A landscape with many valleys, sampled at points; each row gives a point and its height.
A ball rolls from a point to the lowest of its 2 nearest points, and stops where none of them is lower. Distance is the straight distance between rows; heights are no part of it.
buri: [118 188 100 113 138  75 164 188 175 125 142 143  98  96 128 204 128 173
 153 159 141 123 162 110 136 149  95]  h=80.9
bivi: [135 141 112 151 137 122 121 130  83 157  66 124 131  94 122 163 123 112
 116 130 120 123  53 119 109  51  93]  h=41.8
Guni: [157 178 156 130 148 157 157 127 155 143 134 130 132 155 125  79 154  99
  98  76  89  95  88 130 105 144 126]  h=34.8
tep: [179 106 133  97 183  98 101 103 102 137  93 110  75 122 128  54 110  85
 159 160 172  95 111 102 115 112 138]  h=24.6
safu: [ 95  50 118  91  84 115 133 136 107 129 137 169 111 126 180 117 134 126
 143 125 124 155 117  99  83 165 111]  h=41.9
zem: [127 106 125  83  74  78 137 140 159  95 123 124 132 146 145 176 132 110
  90 121  77 137 164 147 132  94 114]  h=25.8
bifo: [ 83 170 167 153 131 161 104 113 148  89 180 161 114 149  95  97 104 120
 152  76 179  61 133 148 169 130 120]  h=44.9
Savu: [125 194  93 153 133  79 161 187 164 111 124 113 114  85 159 221 127 179
 111 119 106  99 118 173 115 133 109]  h=82.2
gan: [132  92 113  89 124 123 136 132 168 139 135 144 112 154 160 125 171 150
 155 124 116 138 130  42  98 166 139]  h=48.0
Zonek: [132 136 151 157 183 114 149 172  90 137 105 175 132 101 132  81 127 184
 168 190 123 101 142 129 123 220 129]  h=76.7
Zoz: [188 190 176 153 166 151 182 107 176 147 156 157 133 136 105  80 131 154
  88 123 137  83 104 112 151 161 120]  h=38.1
Dav: [126 113 129 117 189 111 110 110 141 160 122 126 190 178 117 128 108 104
 165 124 154 151 108 132 130  87 130]  h=62.8
nibi: [160 174 127 110  86 109 189  68 144 114 122  84 134 144 155 148 160 124
 111 131 162  92 132 115 134 150 132]  h=31.7
pavug: [152 126 115 156 141  76 137 152 124 121 171  81 163 104 141 138 123 146
  97 230  93 136 115 150 147 171 113]  h=26.5
goduk: [121 126 140 110 146  68 122 125  56  97 106 169  80 116 137 130 101 128
 148 160 169 103 104 162 131 100  94]  h=43.5
Govo: [149 205 131  99 156 169 132 138 142 128 150 169 133 111  70  85 176 104
 138 130 151 174 158 126 141 127 133]  h=8.3
nir: [141 119 108  86 104 100 126 158 128 100  96 146  94 134 196 168 143 144
 103 112 123 152 140 146  92 107 110]  h=21.4
ved: [130  63 133 171 120  97 151  90 131 121 173  98 147 151 148 184 124 166
 100 143  70 166  87 121 180 115 155]  h=19.1
bir: [156 129 109 134 112 184 135 134 123 136 143 156 100 107 125 116 155 153
  69 137 171 175  99  84 123 101 110]  h=26.4
dobo: [105 142 154 140  60 143 122 146 132 141 146 202 154 158 142 132 161 139
 155 102 187 144 138  87 147 169 108]  h=72.3
Zopiz: [103 120 131 113  85 121  97 120 149 128 146  99 136 138 197 181  91 147
 147 110 176 134 135 152 113 135 103]  h=52.4
puvuv: [139  97 139 164 149 115 142 121 133 142 152 161 143 141  90 159 126 161
 119 129  84 189 114 116 197 104 142]  h=24.7
kazo: [ 80  98 138 127 101 145  50 118  79 107  50 127 105 186 126 145 121 102
 148  97  95  85 164 134 126  56 152]  h=46.5
Fif: [ 77 110 140 101  94 156  52 102 125 129 119  82 158 162 175 151  77  93
 149  94 142 113 147 159 102  88 128]  h=49.4
rig: [126  58 113  80 110 101 120 131 116 114 135 178 161 120 125  78 158 114
 134 130 157 142 141 137  98 153 123]  h=37.0
moson: [129 111 100 167 174 125 126 131 159 147 123  62 104  64 106 175 122 165
 150 105  97  91  77 130 121 118 136]  h=84.8
Kebom: [149  94 111 148 177  70 122 138 142 161 124  89 165 108 125 144 107 108
 171 158 150 162 101 134 141 120 118]  h=66.0
tizo: [153 168 150 137 105 119 120  65  63 122  96 118 111 158 163 149 159 137
 133 111 143 111  86 145 137  71 162]  h=42.6
Vetor: [107 139 127 179 108 137 145 168 138 138 189  79 144 109 147 150 108 177
  80 177  70 112 104 135 129 190 119]  h=22.9
gekol: [124 107 123 127 128  94  87 159 119 155 162 123  95  84 154 121 168 127
 179 117  96 143  81 136 113 145 149]  h=60.0
badop: [152 143 132 143 111 126 117 126  97 157 107 113 179  80 127 138 149 102
 122 165  89 189 131 158 136 129 138]  h=21.9
Gomoz: [119 129 134 160  93 140 166 131 132 118 162 114 159 176 162 153 123 172
  66 149  81 146 139 126 134 180 135]  h=18.6
bod: [120 123 131 161 144 141 133 194  69 135  74 167  90 133 166 113 137 160
 155 135 137 123 133 140  88 190 108]  h=75.1
pusuf: [ 65 112 120  92 160 198 101 109  92  91 101 133 128 156 142 140 139 128
 160  99 114 121 106 116  75  93 112]  h=51.9
rige: [105  97 107 139  72 104  85 149 170 109 184 130 183 153 135 154 177 156
 174 127 140 152 189 124 166 179 157]  h=68.4
sed: [154 181 111 132 141 164 148 148 153 133 166 185 117 119 111 103 168 173
  89  97 193 163 141 129 140 140 149]  h=17.0
gili: [130 159 154 125 111 106  84 134  55 111 112 163  99 136 165 159 140 154
 136 143 137 126  91 166 138  73  88]  h=45.3
zulo: [113 141 114 137 128  76 176 182 148 138 113 153  91 116 106 159 111 149
 172 140 167 129 195 108 145 187 124]  h=79.3
mub: [117 129 113 129  72 101  89 153 139 151 150 162 168 136 112 142 170 103
 189  96 180 169 149 112 141 136 134]  h=70.5
Fesop: [131  94 174 188 138 165 131 140 148 148 110 160 109 122 127 106  92 195
 120  98 101  95 146 129 150 168 148]  h=35.6
biduz: [144 150 147 146 106 176 140 115  94 147 157 125 122 114 107 116 161 121
 122 127  67 176 112 132 139 150 159]  h=27.4
petu: [151  89 112 107 128 100 109 134 182 134 179 142 190 169 106 119 188 131
 148 146 118 194 151 117 156 145 154]  h=66.8
sules: [162 103 181 140 164  89  86  99 109 145 150 141 157 130 109  66  85  91
 136 168 127 112 102 158 167 101 128]  h=62.4
gemef: [119 145 115 150 124 144  85 152 155 132 148  91 154 130 181 141 107 154
 139  96 203  89 108 169  98 166  85]  h=55.0
Tini: [150 149 141 156 155 175 115 124 128 158  90 135 118  86  84 134 129 135
 124 113 114  92  82 100 130  78  93]  h=45.6
lopob: [108 110 164 148 154 131 156 105 149 113 116 144 134 114 129 173 102 223
 120  92  56 106 145 165 167 152 156]  h=39.3
lafe: [167 113 155  82 110 106 156  96 183 125 156 110 150 145 132 128  89 105
  78 139 100 163 153 134 152 121 120]  h=29.2
fodig: [155 108 160  83 144 147 128  82 137 119 125 147 140 133  90  79  59  71
  52 141 102 148 149 130 152  78 123]  h=32.7
luda: [103 104 125 101 166 188 121 115 151  96  93 114 125 119 139 125 124 171
 121 105 112  94 125 126  89 127 118]  h=52.0
fori: [167 150 112 141 141  84 110 143 164 149 140  84 114 117 113 137 120 117
 160 163 204 112 130 127 148 124 111]  h=69.3
fusog: [124  93 137 129 160 116 123 112  79  91  97 138  86 132 110 120  98 132
 116 161 139 129 141 150 156  70 135]  h=40.1
pum: [104 132 106  97 119 153 116 148  94 147  99 121  77 108 135 131  79  57
 120 121 145 155 118 124  77  80 104]  h=24.9
dilas: [151 161 102 146 102 105 182 155 124 121 107  85 136  83 104 148 171  92
 121 174  77 138 119 136 109 142 117]  h=28.7
suz: [140 109 131 144 195 132 163  79 152 143 133  83 124 116 127 128 108 148
 137 121 101  96  54  94 124 127 127]  h=86.7
nuri: [167 125 127 168 101 138 101 102 104 180 104  99 154 123  65 103 153  75
 119 134 112 132 118 101 162  78 164]  h=57.7
Sopu: [138 136 137 130 160  51 175 168 150 145 117 149 135 132 128 122 132 171
 155 167 106  96 180 116 151 214 144]  h=77.8
Mifat: [ 78 161 153 149 109 174  99  89 141 125 122  96 187 174 119 141  73  93
 134  80 164  79 133 140 139  96 114]  h=46.4
mimiz: [118 127 101 143  67 107 186 143 147 128 149  88 149  90  96 128 128  89
 105 143 110 123 163 139 112 191 118]  h=34.9
Nik: [162 129  89 108 113 150 141 136 134 120 112  76 100 128 139 124 128  86
 112 139 170 187 194 147 102 119 140]  h=37.2
sema: [129 175 157 125 126 171 165 133 101 153 124 137 115 121 107  89 135  75
 107  75  46 146 109 155 110 135 146]  h=31.6
Mumot: [ 75 135 119 156 109 170  85 118  64 128  64  87  91 149 102 116  98  78
 152 108 136  89 159 139 113  83 168]  h=49.8
pugi: [119  94 113 135 121  89  99 146 166 134 191  96 100 110  93 107 104  95
 171 124 157 119 132 146 152 129 146]  h=66.9
nemim: [147 121 146 142  76 133 148 108 171 153 140 110 183 113  92  79 132 103
 135 126 141  99 163 125 132 207 134]  h=39.5
vipi: [135  70 102 105 152  91  83 128 153 139 154 123  73  74 114 119 132 123
 168  88 115 143 111 122 141 104 171]  h=63.5
rud: [111  88 139 125 134 196 153  95 132  87 108 117 172 180 102  83 103 113
  97 142 131 124 201 133 122 138 131]  h=45.4
losoz: [104  65 115 145 112  79 149 142 128 125 187 145 151 143 183 165 112 185
  88 161  84 168 107 106 142 165 131]  h=12.5
rami: [160  83 110  69 157  90 113 125 105  90 121 151 109 142 133  69 161 112
 116 162 162 122 108 129 107 118 124]  h=32.8
tor: [129 169 130  94  83 163 127 126 115 119 125  91  80 125 145  94 103  64
 104 113 147 135 166 143  84 122 124]  h=33.3
sisoz: [139 204 123  87 124 137 124 143 176  95 195 134 163 146 100 124 168 100
 111 146 151 172 149 125 149 120  96]  h=14.4
goge: [136 190  92 120  68 123 150 100 127  72 126 108 116 171 143 166 183  96
  87 101 170 103 108 118 138  86 109]  h=36.0
vita: [119 129 137 117 100 188 139 108 191 105 148 118 205 152  97  70 127  92
  99 109 158 103 185 117 125 181 104]  h=42.3
biki: [114  68 115 118 114 136  81 115  86  80  70 142  94 149  97 157 139 149
 146 146 127 117 165 119 157  56 142]  h=43.6
Vurot: [133 131  63  89  99 130 159 164 160 100  97 118 131 120 177 155 157 123
 106 134 172 156 175 132  61 155 107]  h=28.8
guz: [104 134 145 130  94 118 124 183 110 145 121 198 127 144 175 137 141 182
 151 122 131 134 160 118 126 190 110]  h=73.7
zala: [122  92 110 134 101 107 103 110  98 142  89  94 131 138  90 111 136  68
 154 137 138 101 135 129 131  91 155]  h=54.3
bedig: [115 165 128  95 203 138 141  98 115 125 127 114 134 140 130 134 100 105
 152 144 154 157 100 140 109  75 117]  h=59.7
nin: [127 156 110 126  70 117 132  91  75 116 111 148 138 146 111 154 153 106
  82 101 162 128 106 156 142  47 152]  h=39.4
viz: [141 174 129  92 143 107 153 124 140 104 194 141 148 161 159 121 149 148
 113 154 160 146 112 141 128 152 122]  h=19.7
sizuv: [ 97 117 164 139 143 121 150 105 129  99 115 129 130 155 111 163  73 148
 120  89  80 116 168 180 162 103 147]  h=41.3
Vedu: [ 96 138 193 134 131 153 107  98 108 117 138 146 137 148 126 119  70 125
 142  99 135  97 142 171 149 107 121]  h=43.7
Mutul: [128  92 116 119 177 135 109 121  94 175  97 122  77 131 129  97  91  73
 154 120 152 140  86  74  93  89 131]  h=6.1
Mezud: [103 111  81 121 128 122 121 180 177 158 151 113 132 112 165 139 148 164
 148 143  95 130 148  78  88 205 137]  h=52.8
bosi: [150 138  98 146 111 160 149 134  83 144 109 119  69  82 157 163 146 141
 104 145 127 149  67  90 105 109  96]  h=35.0
nak: [193 121 176 172 141 119  98 115 116 186 105 128 116  91  89  68  95  81
 117 149 100 122 105 110 184  96 145]  h=60.5
Zati: [ 93 129 100 125  92 132 116 167 130 138 169 120 106  43 143 131 174 155
 162 132  71 126 114 111  90 193 148]  h=56.6
buke: [156 171 112 113 123  88 184 123 126 132 134 131 104 115 176 139 148 173
 100 157 147 118 122 111 119 184 139]  h=26.0
gupo: [139  99 147 121 171 132 101 104 170 150 166 121 209 176 126 100 156 133
 162 117 104 156 105 126 141 142 150]  h=65.2
kino: [141 171 160 169 163 133 137 120 150 116 171 184 138 140  95 101 136 175
 148 115 182  69 127 125 167 161 132]  h=41.6
zagus: [ 76 152 114  78 190 133 100 132 107 115 117 117 133 153 144 143 126  83
 184 128 128 130  82 127  58  85  94]  h=55.7
noz: [141 151  90 170 152 103 153 173 158 140 124  94  75  38 133 180 119 196
  92 104  76  92 103 154 129 142 144]  h=83.2
Ded: [ 68 115 137 100 139 221 145  96 114  95 115 152 139 174 104  87 109  94
  98  85 110 126 142 116  88 107 131]  h=48.7
gog: [138  64 154 187 159 123 119 130 124 145 111 158 110  92 104 128  88 165
 128 131 101 160 147 111 197 131 144]  h=30.1
foz: [122 130 148  88 143 159 115 101  71 119  70 157 124 145 103 113  94  94
  82 158 119 145 160 131 134  41 146]  h=36.3
firal: [118 135 119 138 151 215 145 106 114 113  56 120 101 105  91 107 159 129
 118  91 123  75 113  94  80 118 124]  h=49.1

Call two points neighbours if one is among the 2 nearest of the other. Go from one point of each pair to the other, from neighbour to neighbour, staying as low as possible. Name the highest point that can't be avoided.
nir and Govo: gili
fusog and pusuf: luda
nir and Mutul: Nik

Where does a ball stop that starts at each point below?
pugi: Mutul
Ded: badop
gemef: losoz
moson: pusuf
bifo: badop
bod: pusuf
gili: Govo
luda: Govo
